Points on a hilly landscape, in no order, each with its height.
From any point a ball rolls to the lowest of the 2 points nearest to it. It stops when none of these is lower. Distance is the straight distance between rows; heights are no part of it.
Z26: [  1  15 -11  42  11   6 -11  -7   9 -36  18  -9  37 -34 -81 -22  23 -20
 -24   7  -2 -18  26  -1  41   3]  (h 545)
Z80: [ -9  14 -11 -14 -16  21 -25  -9   9  22  41  -9  21   1 -17  33  12  -3
 -21   7  -2  16  30 -12 -11  17]  (h 396)
Z779: [ 27  26   2 -12   6  -7 -51  -4 -19  -9 -12   7   3   1  -9 -20   4 -13
  19  -9  15  -8 -21  12 -16   8]  (h 559)
Z768: [  4 -36  30 -51 -14   2   0  27   3  27 -21   5 -11   5  22  22 -11  12
  13 -38   2   3 -34  -9  13 -11]  (h 331)
Z506: [ 21   0   9 -18   5  28 -33   7 -10   8   1  18  -1 -20  -5  24   0  21
  10  -4  -4  29  -5 -16 -14  18]  (h 410)
Z508: [-22  23  -6  38  -9  24  38  -9  12  -3  36 -10  20 -31 -69 -19   1   6
 -29  23 -25 -19  63 -10  23  -7]  (h 617)
Z677: [  0   1 -22  34 -14  -5  17 -21   9 -22   3  12  -1  27  -3   4  -6  -4
 -13 -11 -19  10  20  37 -10  -4]  (h 728)
Z350: [  4  13 -11   1  -8  12 -13 -15   8  -8  32  -4   8  14   3  13  10  -5
 -13  -4  -6   9  35 -16  -7  28]  (h 425)
Z825: [-13   0  13  -2   0  22  -2   4  -5 -10  17 -30   7  14   8  29   8  25
  -5  23 -32  12   5  14 -13  19]  (h 521)
Z407: [ 31  25 -21  40 -22   5   5 -37   9 -27  -5  -1  14   0 -26 -12  32 -16
 -24 -14  -6 -27  18  32  29 -12]  (h 682)
Z539: [  7 -32  29 -23  -5  22  31  27  23 -13  16 -28 -29   5  21   2  -6  29
 -22 -31 -41 -17 -42  13   2 -14]  (h 257)
Z777: [  2  -7 -10   1  15  -4  -8  29   0  -4 -30 -15 -27  21  35  -3  -3   6
  33 -12 -12 -21 -24 -24  -9 -10]  (h 508)
Z675: [-24 -25   3   3  11  -5  -2   4   1  31 -19  26 -16 -11  54  16   3  -6
  41  -2  38  -3 -13   0 -20 -15]  (h 141)
Z652: [ 19   0  -7  -3 -40 -39 -24 -18   4  -9 -35  31   5  -4 -11 -21  -6 -33
   5  -8  25  23  18  24  22  -4]  (h 517)
Z501: [  8  12  25 -12   4   5 -18   8   4  -2   7 -23 -25   5  14  18  -1  25
 -11 -15 -39 -11 -13 -14 -14   4]  (h 613)
Z78: [ 26  -7  14  13 -29   6 -25 -24   7 -15  11   3  23 -24 -31  12  11 -17
 -10  -4  30  21  27  31  28  12]  (h 376)
Z391: [  5  32 -10   2  -6  15 -27  -9  -6 -43  35 -11  24  -4 -48 -34  32 -23
  -9  13  20 -16  16  18   1  17]  (h 638)
Z156: [ -7 -15 -13  35 -37 -12   7 -12  16 -12  -3  17 -25  25  21  17  -4 -16
  -7  -3  22  21  24  17  31  -5]  (h 557)
Z678: [  9   7  -2  24  21  25  43 -32 -22 -10  18   5  25  10 -24 -17  14  25
 -15   5 -32 -19  52  29  14 -15]  (h 798)
Z645: [ 23  -3   2 -32   9 -22 -27 -10 -25   2 -19  24  34  -9 -28 -21  -7 -22
  14   9  21  28  -1  -6  -1  31]  (h 446)
Z120: [-19  38 -15  20  13  11  -2  -3   4  -7  24 -31  33 -17 -65 -16   6   6
 -18   4 -14 -33  38  22   7   6]  (h 618)
Z897: [  1 -22   9 -11  -1   4  16  26   7  15   3  -6 -49  -1  50  28 -17  13
  -7 -23 -22   4 -55 -20   1 -20]  (h 184)
Z425: [ 50 -19  24 -54 -11  14  -1  36  14  26  -4  -2   0 -31   4  12   7  22
  12 -11 -17   5 -27 -31   7 -23]  (h 306)
Z978: [-40 -24 -26  33  11 -30  10  10   0   4  11   1 -33   8  43  25 -23 -13
  10  38   9  28  -9 -18  -9 -19]  (h 300)
Z334: [ 17  16 -26 -45 -12  13 -16   7  -6  39 -20   5  30 -17  -1   8   7   6
  23  -1  14  10 -19 -13  -3  24]  (h 463)
Z79: [-10  -2 -11  21  -1  -7 -27 -10   4  14 -33  31  -2  23  21  -5   0 -15
  14 -17  30  -7 -15 -21   3   7]  (h 316)
Z494: [  8  -7  13 -24   5   0  -7  -4   6  32 -30  31  12  10  19   3  -6  -7
  21 -21  33 -11 -32 -19   0  12]  (h 332)
Z474: [-13  -5  -6  13 -12 -10 -18   6 -12  10  -5   1 -28  35  34  32 -19   1
   9   3  -8  20   1   3  13  -1]  (h 590)
Z852: [  9  -2  -4 -39  -8 -12   8 -19 -26  49 -31  16  16  11  17   5 -13 -15
  34   3  30  31  14   2  14   5]  (h 417)
Z16: [-10 -28 -27   7  10 -31   4   2   4   2  -5  23 -16  13  25   3 -19 -19
  29   9  33  35  18 -20 -13 -20]  (h 347)
Z944: [-38 -23 -32  49   9 -28  -9 -17  18   4 -28  19 -13   1  10   1  -8 -39
  30  -1  35   4   6 -10   5 -18]  (h 268)
Z835: [  5  11   6 -23   7  26  39  34   4 -14   4  -7  -7  19  11  -1   8  43
  -9   1 -32 -20 -29 -13 -23 -16]  (h 215)
Z352: [-31   1  11  -8   6  23 -22  37   0  23  32 -45   6 -34 -26  28  -5  27
 -12  13 -37 -13  -1  -8 -13  13]  (h 350)
Z934: [ 27 -24  -4 -41 -14   6  30  13  37   7  -7  -7 -25 -23  41  -4  -4   4
  12 -32  -4  -2 -49 -21  11 -21]  (h 241)
Z202: [ -1 -17   3  22 -28  13  25 -20 -11 -25  34 -15   2  29  -2  12  10  13
 -16  28 -29  20  34  27  15   0]  (h 497)
Z462: [ 17   0 -11  25  -6   0 -11   7  12 -39  20  -8  26 -50 -83 -29  36 -33
 -47 -10  12 -14   9  -3  41  -5]  (h 597)
Z973: [  6   3   2 -16  16 -12  -2  29  15  24 -17  19 -31 -18  52   3 -32  -9
  13 -11  10  -7 -26 -16 -20 -10]  (h 283)
Z402: [-20 -13 -10  -1  34 -24  -8   0  -5  11 -33  21 -18  -7  13 -17 -34 -22
  39  -4  60  13 -26 -31  -4  -9]  (h 360)
Z247: [ 28  -3 -10 -23   9 -35 -21 -16 -28  15 -37  32  14   6 -12 -31 -17 -31
  24   7  33  11 -22  -4   9  19]  (h 409)
Z962: [-41 -12 -21  24  21 -31 -11   9  11   7  -2   8 -36   1  18  10 -37  -6
  25  14  19  19  -1 -25 -18 -27]  (h 323)
Z330: [-39  10   2  10   4  16  18  -1  -6 -12  53 -22  27  -7 -37   7  12  21
 -32   6 -33  10  57  22   8  10]  (h 262)
Z290: [-37  15  19 -10  12  17 -32  38   5  19   5 -28  18 -36 -47  -7   9   7
  20  -3  26 -22 -21  -3  -3  21]  (h 367)
Z109: [-11 -16 -28  56 -20 -32  29  -3  26 -25 -22  19 -21  -4   2 -26  17 -32
   9   3  22  -9  20   0  15 -47]  (h 171)
Z662: [-14  11 -31  50  -2  -2  18  -8   8 -27 -14   9 -26  17  24 -23  -1 -16
  13   2   1 -19  30  -4   0 -12]  (h 76)
Z910: [  9  15 -10   6 -12  11 -21  10  10  -4  17   3  33 -24 -63  27   2  -6
 -12   7   7  28  21  -7  16  13]  (h 474)
Z867: [ 41  11 -26  12 -18 -15  -9 -18  14 -15   8 -11  37  -9 -39  -6  18 -41
 -21   1   8  -6  18   4  15   9]  (h 153)
Z130: [ 19 -10  13 -23   0  -9 -18  -1 -12  -2  30 -22   6  -6 -16  22  -9  11
  15  24  19  28   1   6 -14  18]  (h 460)
Z935: [-51  19  13  21  39 -18  47  -2 -10   4   0  -1 -34  29  38   1 -25  25
  -5   0 -29 -34  -3   5 -15 -40]  (h 135)
Z200: [-22  16  10   0   4 -16  10   1   9   4   6  15  -4  32  30  14  -6  17
 -26 -14 -36   6  -8 -12 -30  -7]  (h 26)
Z955: [  9  11   6 -16 -13   6 -31   0 -13   9  11  13  20 -16 -30  42  -3  15
   0   0   3  47  18   1  14  12]  (h 440)
Z449: [ 26  -4   9 -22  -2 -23  -8 -15 -12   6   2  -6   3  12  -9  16 -22  -5
  17   3  25  25   0  17  -9   6]  (h 416)
Z98: [  4  26 -16  14  24  -8 -13  -1  -4 -16 -34 -15   8  39   6  -7   3   5
  -8  -6 -38 -23  -7  -9  -4   8]  (h 472)
Z413: [-19  -9  12   1  24  -1  25  17  -5  -3  13  12 -33  22  37   7 -20  16
 -36  -4 -40  -1 -25  -3 -25  -7]  (h 82)
Z522: [ 21   6  -1  -3  20  14 -46  -1  -8   8  -8 -10  37 -26 -36  -4  23  -3
   6   7   5  -8 -24 -10   7  33]  (h 330)
Z671: [-13 -24  16 -22  -4 -23   2  21  -8  32 -15  15 -17  27  39  23 -37  -1
  23  10  16  18 -23  -2  -7 -14]  (h 371)
Z952: [ -2  -7  -5  62   6  -5   2 -20   3 -29 -21  28 -22  15  17 -28  21 -34
  13  14  15 -19  23  -3  11  -5]  (h 119)
Z951: [  1  17 -14   8 -15  19   6 -18  -8 -16  25  -4  11  14  -8   1   9   1
 -30  -7 -23  -9  60   0   8  13]  (h 453)
Z75: [-26 -10  -2  13   2   3   0   2  -2  10  -3  -3 -37   6  61   9  18   8
  29  -3  13  -1 -14   1 -31 -19]  (h 93)
Z370: [ 28 -10  16  -4   5  -2 -21  -3   5  -1 -12  -1  28   5  21   2  18 -18
  14   4  11 -10   3   4 -25  25]  (h 209)
Z135: [ -4  22  13   3  22  16  23  -6 -28  -3   9 -16 -20  49  26   6 -25  28
 -16  11 -35 -26  18   4   9  -1]  (h 632)
Z582: [ 19  16 -11  16   4  -5 -15  -7  16 -17  -7  14   5  11  -5  12 -12   2
  -4  -4 -13   4   2  18 -24  10]  (h 706)
Z706: [  9  19  -9  20  26 -18 -19  12   0 -12 -40  -2 -12  20  24 -21   8  -3
  19  -9 -13 -25 -23 -17 -14  -5]  (h 493)
Z583: [ 17  34   1  21  18  10   2 -10  -8 -24  34  -7  32  10 -35 -29  25 -12
 -30  23 -12 -22  44 -21  13  21]  (h 703)
Z454: [  5 -21 -15  31 -33   9  41 -14  18 -40  -1  11  -5  23 -14  -2   9   6
 -25  -3  -4   9  28  42  11  -9]  (h 750)
Z638: [ 20  10  19 -26   7  22  18  36  16 -12  -8 -19   2  -3   6 -17  17  31
  -3  -7 -39 -30 -18 -29 -12  -5]  (h 251)
Z748: [ 31   5 -25  -9 -27 -12 -24 -17  -3   5   7  17  40 -44 -74 -25  18 -41
 -23  12  23  12   0  -5  39  12]  (h 156)
Z373: [-19   6  15 -43  -6  33 -29  40  11  26   3 -21  21 -49 -53  -8   2  14
  18 -16  18 -16 -36 -23   1  15]  (h 348)
Z194: [ 22  11  -3 -30  29   6 -39 -14 -27  34  -8   8  42 -52 -42 -13  10  -4
  13   5  22   7 -27 -20   7  33]  (h 297)
Z614: [ 16   4  17 -52  -3   2  -1 -29 -18  49 -18  -6   1 -26  20   3 -11  16
  19 -15  21  14 -23   8 -14   2]  (h 626)
Z66: [-32   5   3 -17  19  17  46   3 -42   9   4  -3 -19  37  28  -3 -22  50
 -19   7 -53 -28  -9   8  10  -5]  (h 646)
Z834: [ 19 -16 -13  -2 -22   2   1 -26  -7   8   1  25   6 -20  18  24   6 -21
  13  -5  39  36  26  31  12   5]  (h 253)
Z65: [ -2  18   6   4  23  -1 -36   0   0 -27 -14  -7  47  17 -15 -17  37  -5
  -7  -4 -28 -19   9  -5  -3  29]  (h 395)
Z101: [-28   0  16 -11  18 -12  32  40  16 -12 -13 -10 -47  20  38  -7 -13  17
   8 -14 -13 -37 -23 -20 -17 -45]  (h 134)
Z230: [ -7  -4 -36  57 -13 -15  43 -23   5 -37 -19  18 -27  10   1 -35   6 -17
  -2  -5 -14 -18  40   1  23 -38]  (h 117)
Z134: [-11 -36  24 -45 -20 -21  13  27  -7  48 -17  11 -27   7  43  21 -23   7
  22 -12  12  18 -34 -11  10 -31]  (h 352)
Z633: [ 29 -13 -16  14   0 -27 -14 -15  -4   9 -23   7  21  11  18  -3   7 -39
  19  -1  26  -3  -3  16   0   9]  (h 132)
Z244: [  8 -12  28 -22  -1  16 -22  11   3  19   0  -1  27   4   6  22   8   6
   6  -8  12 -19 -14   8 -15  12]  (h 261)
Z242: [ -1   7  29 -29   2  32 -19  25  10   4  -2  -5  20   5 -23   0  15  10
   6   0   3 -36 -25   3 -20  11]  (h 299)
Z138: [-41  -4  32  -4  10  28   3  25  -9  13  40 -42  -3 -25 -10  11   1  39
 -32   3 -55  -7  -8   7 -14  16]  (h 326)
Z471: [ 35   5  -9  24 -30  10  36  -2  24 -39   5   2   9 -21 -38 -16  20 -10
 -45  10  -5 -15  36  13  19 -11]  (h 705)
Z843: [ 22  33 -18  25  13   8  -5 -15   3 -18   3   4  22  -3 -20  -5  17   3
 -11   6 -26 -15  17  14 -10  11]  (h 684)
Z800: [ 29 -11  -7  -7 -33  -2  -2 -31  -2  -2   2  13  21 -26 -18  15  15 -14
  -6 -24  30  43  27  27  30 -10]  (h 315)
Z274: [-32  32 -22  47   5  11  10  11   8  -6  32 -20  28 -27 -77 -29   9 -14
 -16  12  -3 -26  41   5  27   7]  (h 587)
Z21: [ 15  21  -9 -38  10  -2 -21  -1  10   7 -38  15  21 -14  -5 -23   6  -2
   8 -20  16  -6 -62 -10 -13  26]  (h 671)
Z187: [  5 -26   5 -45  -1  -9   5   6 -19  14  28 -11 -21  -4  42  27  -9  14
  -4   5   8  43 -32  18 -17   1]  (h 573)
Z9: [-23  -3  23 -22  -7  31 -24  54  11  27  31  -9   1 -37 -21  22  -4  26
  -7  12 -20  -2 -15 -17 -15   8]  (h 368)
Z189: [ 17   7 -18  23  -9   1   2 -22  13 -20  -1  17   7  -6  32  -5  31  -9
  14   5  20  15  20  10  -7  19]  (h 208)
Z86: [-16 -21   1 -29   9 -27   5   2 -23  54 -39  15  -6   4  32  15 -30  -8
  30   1  34  16   0  -4  11 -16]  (h 393)
Z260: [ -4  19  16 -14   7  28 -20   5  -7  -9  16 -34  -1   8 -21  -6   3  26
 -18  -7 -42 -25   6  -9 -27  14]  (h 629)
Z551: [ 31  16  -2 -15   6  -6 -27 -27 -26  17   5  24  45 -40 -64 -21  11 -30
  -2  17  28  18 -10 -20  20  16]  (h 248)
Z670: [  0 -25  -2   9   0  -6   9 -19 -13  24 -13  34 -11 -10  42  14  -2 -16
  31  -1  53  24  14  15   3   0]  (h 192)
Z395: [ 17 -30  18 -24 -19  19  29  24  31   0   2 -16 -36 -15  35  13   0  13
 -15 -24 -16   1 -56  -4  26 -26]  (h 216)
Z757: [ -4   7  12 -15   7   3 -25   4 -11  23   7 -13  35 -50 -54  -6 -14  -7
  15  22  35   8   6   4  -7  32]  (h 433)
Z797: [-34  11  -3  23  28 -14  58 -29 -32  -2  19   0 -21  25  43  -3 -28  31
 -17  19 -29  -5   2  11   0 -20]  (h 183)
Z851: [-21  14  -5   8  -9  17 -27  -6   9  31  41 -34  28 -17 -37  44   2   6
  -1   8  -1  14  14   1  -1  10]  (h 363)
Z520: [  5   1 -15  -7  14 -25   2  -3 -14  14 -51  29  -3   4   4 -21 -28 -25
  39   8  55  17 -15  -8  -2   9]  (h 379)
Z54: [  7  40  -5   6  35 -14 -13  -4  -7 -28 -20 -12  34  36 -19 -29  13 -15
 -12  -1 -26 -34   2   6  -1  15]  (h 437)
Z397: [ 26  -1   7 -54  -8 -10  -2   3   2  30 -38   8  -2 -18  -6 -26 -14   4
  14 -35   8  -1 -49 -17 -18   7]  (h 657)
Z199: [ 12  -5  15 -35  -5  32 -31  29   1  36   1   9   9 -41 -21  12 -10  20
  10   3  -6  10 -16 -14 -15  13]  (h 389)
Z648: [ 32 -11  24 -31  -1   1 -21  27   1  -6 -27  -4   6  -6   0 -10  -4  11
  20   8   2  -5 -29 -21 -15  18]  (h 500)
Z604: [ 14  -9  12 -14   8  10   2  30  12  -5 -23 -11 -18  15  28  13  -6  14
  18   7   0 -11 -34 -13  -5  15]  (h 518)
Z191: [-22  37   2   7  25  14  -4  -8  -2  -2  26 -36  22   0 -47  -3  -5  19
 -20  -3 -31 -24  18   2 -17  11]  (h 643)
Z746: [ 22   0  -6  16 -23  19  26   0  16 -35  17  -9  13 -33 -67 -32  46 -18
 -50  -7   0 -38  28  -5  41 -14]  (h 659)
Z572: [-39 -55   8  -8  -4   1  10  31  22  22 -28  -5 -43 -13  42   3 -24   4
  18 -20   5  -6 -50 -14  -2 -25]  (h 212)
Z131: [  4   2  23 -51 -18  40 -14  29  19  13   2 -16  10 -15 -18  -8   1  15
  -3 -20  11 -27 -32 -20 -10  17]  (h 327)
Z64: [ -7  20  20 -11  23  17  35  -9 -32   0  -5   8  12   8  19 -26  -8  41
  -3  16 -57 -45  31 -10  -1   4]  (h 827)
Z963: [-23 -16   7   7  22   2  33  31  -1   0  20 -10 -61  10  58  10 -27  -2
 -26 -17 -20 -10 -46 -13 -14 -30]  (h 143)
Z316: [ 40 -18 -40  18 -31 -29  15 -11  23 -24 -12  24 -13 -13   1 -12  -1 -40
   1 -13  31  15  16   2  17  -9]  (h 761)
Z399: [ 22   4  16 -45   5  10 -10  -6  -8  26   2   0  26 -33 -28  -1 -31  -9
   9  17  37  15   3  19  -5  34]  (h 475)
Z495: [ -3  22 -16  16   6  25  17 -15 -13 -18  13  20  -3  46   0 -21   5   1
 -14 -12 -19 -21  37  -2   0  14]  (h 483)
Z99: [ -6  22   4  11  17  14 -31  -8  -8 -28  31 -12  30   1 -53 -46  26 -21
 -19   3  -5 -26  11  -9   1  28]  (h 673)
Z117: [ 23  28 -16  16  29 -15 -32  -3  -9 -16 -16  13  -1  20   2 -22  17 -26
  11  -7   2 -22 -15   6 -24  -9]  (h 524)
Z667: [-71 -29   4  26  30   3   5  28  -8   3  16  -4 -49 -12  70  10 -14  -9
 -12  16   4   3 -17   0 -13 -22]  (h 173)
Z100: [-38  11 -17  25 -13  11  -7   3  15   6  54 -37  20 -21 -53  22   7   6
 -16   5 -17  12  40  12   4   4]  (h 322)
Z728: [  1 -13  20  -9   3 -30   1 -11   4  14 -13  22  -8  -7  25   3 -14  14
  26 -12  20  29 -31  -8 -41  -7]  (h 291)
Z720: [ 48   5 -26  -7 -45 -18  -7 -14  13  -8  -3   4  19 -24 -56 -18  13 -49
 -33  -4  26   6   6  -2  34  -1]  (h 25)
Z651: [-18  20  15   2  11 -11   9  -9  -1 -15   1   6  13  34   9  -6   3  25
 -16  -3 -43  -9  22   6 -24   0]  (h 80)
Z637: [ 20  22   4  -5  -6   7 -39 -10 -11 -26   9   0  19 -11 -18 -22  22 -18
  10  12  26 -15   2  27  -4  21]  (h 594)
Z483: [ 23  -9 -17   3 -39 -14   6 -10   7 -26   5   3 -11   2 -19  12  13  -6
  -7 -34  19  22  21  24  21 -24]  (h 375)
Z7: [ 29 -11  15  30 -41   9  -7 -15  15 -21   1  -6   0 -15 -27  16  17 -10
 -25   3  -6  16  29  23  36   1]  (h 422)
Z102: [ 23 -15 -12   5   5 -38  -8 -14  -7   3  -9  13 -21   8   5   6 -31 -21
  33   3  30  34   7  -6  -2  -9]  (h 374)
Z656: [-45  -4 -18  46  18 -15  46 -16 -18  -3   9  -3 -24  33  32   8  -8   4
 -14  21 -25   3  12  18   5 -33]  (h 223)
Z292: [-34  12   7  -7  -7   3  29 -17 -19 -18  35 -16  24  17 -25  -9 -10  30
 -25  21 -44  -6  50  32   4  -4]  (h 195)
Z259: [ 25   9  -5 -35 -15   9 -10 -14 -14  42 -13  16  33   3  -3   8   4  -7
  20  12  34  22   6  -9   8  28]  (h 442)
Z52: [ -5  18  -5  28  -2  -6 -16   2 -11  -5  -6   1 -25  41  26  12  -9 -21
  16  -7  13  -8  12  -1  14 -15]  (h 603)
Z548: [ 41 -15 -29 -11 -18 -24  13 -37 -14   2 -12   7  17   1 -30 -18   1 -33
  15  -5  52  35   2   7  16   1]  (h 799)
Z643: [  4   1  25   2  -5   0  -5  -3  -4   6  31   8 -11   2  34  30  10   8
  -3  18   5  16  -5  14 -32  -6]  (h 204)
Z650: [ 32  -6  24 -48   7  -7 -21   7 -24  13 -27   4  19 -12 -10 -20  -5  -7
  25   9  18   3 -15 -23   0  39]  (h 479)
Z696: [-52 -34  -4   4  24   6  18  34  16  11  -3 -10 -64   8  43   8 -31  -1
  -6 -27  -7 -12 -39 -19  -7 -30]  (h 181)
Z155: [ -8  26  -3  27  16   7  10  -5  -7 -10   8 -11 -27  41  26  11 -24   4
   2   5 -10 -28   5  20   5 -10]  (h 619)
Z239: [ 32   6  -5  -1 -22 -20 -28 -17  -1  -9 -20  33  23 -12 -36 -20  -5 -26
   4   6  12  28  10   6  14  24]  (h 484)
Z205: [-19 -22  -1  18 -28 -10  -2  -2  -2  -1  15   7 -20  37  33  33 -17 -12
 -15  14  -6  40   7  16  22  -3]  (h 576)
Z997: [ -9 -19  15 -34  -1  14  -1  30 -16  -5  47 -24 -14   0  23  28   6  34
 -15  13  -7  27 -26  16 -17   6]  (h 532)
Z811: [  4  10  19 -11 -12   1 -35  -1   7   8  -2  -6 -19  17  26  24 -10   4
   0  -7 -15   5  -2  -8  -2  10]  (h 602)
Z20: [ 15   3   6  41  -8  14   8 -21   9 -26 -13  24   4  10  20 -18  33  -4
   3  16  -4  -6  20  -4  -5  11]  (h 168)
Z386: [  4 -11  23  31 -16  16  11 -21   3 -34  20 -22   9   2 -27  11  11  13
 -25  11 -32   6  43  27  30   1]  (h 462)
Z95: [ -1   2   7   0  -7 -26  10 -21   9  -4   2  17  -4  -5  28  15   8  12
  19  11  13  33  -8   4 -35  -4]  (h 258)
Z55: [ -4   5   7   2  17  20 -31   0  11   2   4 -16  37  -5 -30   4  30   9
  -4  -1 -14  -5   3 -18 -15  31]  (h 361)
Z446: [ 14  34 -18  30  -6  13   6 -22   2 -23   7  -9  38 -13 -42 -21  16 -14
 -24  10 -17 -34  33  34  17  -4]  (h 653)
Z812: [-24 -16  38 -22   5  33  12  23  -1   2  19 -30 -12   1   8   4  -1  41
 -33 -17 -61 -13 -31   9  -7   3]  (h 298)
Z874: [-23  15  15  -9   5   8 -45   5   0   5  12 -18  47 -38 -56 -18  15 -10
  15  13  36 -11  -4   9  -8  31]  (h 398)
Z63: [  6  23  -2  37   8  12 -23 -11   8  -9  20   0  26 -19 -75   0   9  -7
 -26   4  -9   1  14 -13  16  18]  (h 507)
Z111: [ 22  -9  18 -76   1  -7  26 -14 -11  48 -22  -8 -15 -29  13 -19 -21  13
  21 -32  18  10 -33  -9 -10  -7]  (h 641)
Z320: [ 12 -17 -14  34 -10  11  46 -30  -7 -33   0   8   7  14 -21 -21  17  11
 -25  -1 -28 -15  41  28  20 -12]  (h 775)
Z707: [-41 -18   0  11  17   5   9  29   1   8  -1  -8 -52   7  75  10   5   5
  14  11  12 -17 -17 -11  -7 -25]  (h 133)
Z151: [ 18 -18  19 -38 -16   9  11  45  23  -5   2 -16  -3 -11   8  19   7  30
  -3   0 -37  -6 -32 -22   4 -12]  (h 281)
Z830: [ 18 -26 -45   7 -14 -28  20 -17   1   6 -24  28  -1  -6  -8 -16  -2 -38
  20  -2  49  27   4  -3  17  -8]  (h 778)
Z376: [ -7  19  23 -11  19  31  34   0  -4  12   8 -18   6  -3  20  -6   6  41
 -25  -4 -65 -38   8 -18 -10  12]  (h 835)
Z717: [  3 -24  11 -43  -6   2  -4 -11 -20  30  -1  -7  -6 -32  12  23 -18  33
  11   0   6  41 -27  12 -19  18]  (h 606)
Z19: [ -3   7  14 -19   6   4  36  35  24 -19   2 -10 -34  17  39  -7   0  30
   3   0 -10 -11 -34 -24  -7 -32]  (h 172)
Z840: [ 39 -11 -23  26 -39 -23  32  -5  31 -36 -17   6  -2  -2 -19 -16  20 -25
 -26  -5  10  -2  20   7  13 -15]  (h 738)
Z452: [-38  -1 -13  49  17 -23 -11  -6  17  -2 -39  19 -14  26  18  -5  -5 -14
  21  -5  24  -6  -8  -5  -3  -1]  (h 294)
Z35: [-21  -2  -4  18  -6  -3  16  -4  -5   0  19   1 -34  10  61  12   9  14
  -1  19  -8  10 -20   8 -35 -14]  (h 140)
Z219: [  0   9  -4  25 -39 -17 -22 -17   9  -5 -27  19  -5  14   7   9 -14 -20
   7  -2  23  18  17  24  25   3]  (h 542)
Z210: [-30  13  25   7  26 -10  23  15   1  -7 -10 -11 -40  46  30  -3 -25  29
   4 -15 -32 -30 -14 -13  -4 -29]  (h 92)
Z948: [-48 -15 -32  37  18 -12  20   4  -8 -11  19 -12 -46  38  31   9 -17  -4
   0  22  -5  19   3 -10  -5 -19]  (h 269)
Z172: [-13  -6  -3  13   4   6  19  -8 -21 -20  19 -12 -13  27  21  18   4  17
 -13  16 -30  26  10  32   3   3]  (h 531)
Z521: [ -7 -11  10 -21  -2  17 -13  24  -9  -4  29 -30   7  -9 -12  24  -8  28
   3  29  -3  23  -5   1 -12  29]  (h 495)
Z365: [-17   8  21   5  -1  -7  38 -29 -21 -14  21   5   8  34  10  -6  -9  30
 -22  14 -46  -2  41  19  -2 -11]  (h 137)
Z381: [  2  18   7  11  30  31  18 -19 -28  -1  12  -4  25  16 -13 -11  17  31
  -6  11 -44 -34  39   5   4   1]  (h 815)
Z400: [ 12 -20  30 -48   3  13   2  16   2  34 -12   9   1   6  27  11  11   2
  21 -19  28  -2 -24  -3  -8  -6]  (h 303)
Z993: [-29  10  14   5   9 -26  -2   8  21   1 -18  22 -13  32  36   5 -14   0
   3 -17 -12 -12   3  -8 -30 -11]  (h 70)
Z379: [ 39  -9 -14  24 -16 -18  -3 -29  17  -3  -7   5  18  13  -9  10  23 -32
  -2  -2  14   3   7  15  16  -4]  (h 39)
Z698: [-50 -19 -21   5  33 -23 -13  15  14  10 -26   1 -28 -16  10  -2 -32  -6
  34   5  42   2 -25 -31 -20 -24]  (h 341)
Z761: [  9 -12  -2 -38  10 -17  18  17  16  28 -13  -8 -39 -32  56   2 -18  -2
  21 -17  18   2 -35 -31   0 -23]  (h 264)
Z690: [-16 -22 -47  46 -13 -41   2 -12  19 -17 -30  23 -11  -4  -2 -23  13 -57
  16  -5  38   0   7  -1  29 -36]  (h 222)

For each start below, name the point where the ball stops.
Z172 => Z75
Z399 => Z379
Z614 => Z210
Z951 => Z200
Z98 => Z720
Z135 => Z210
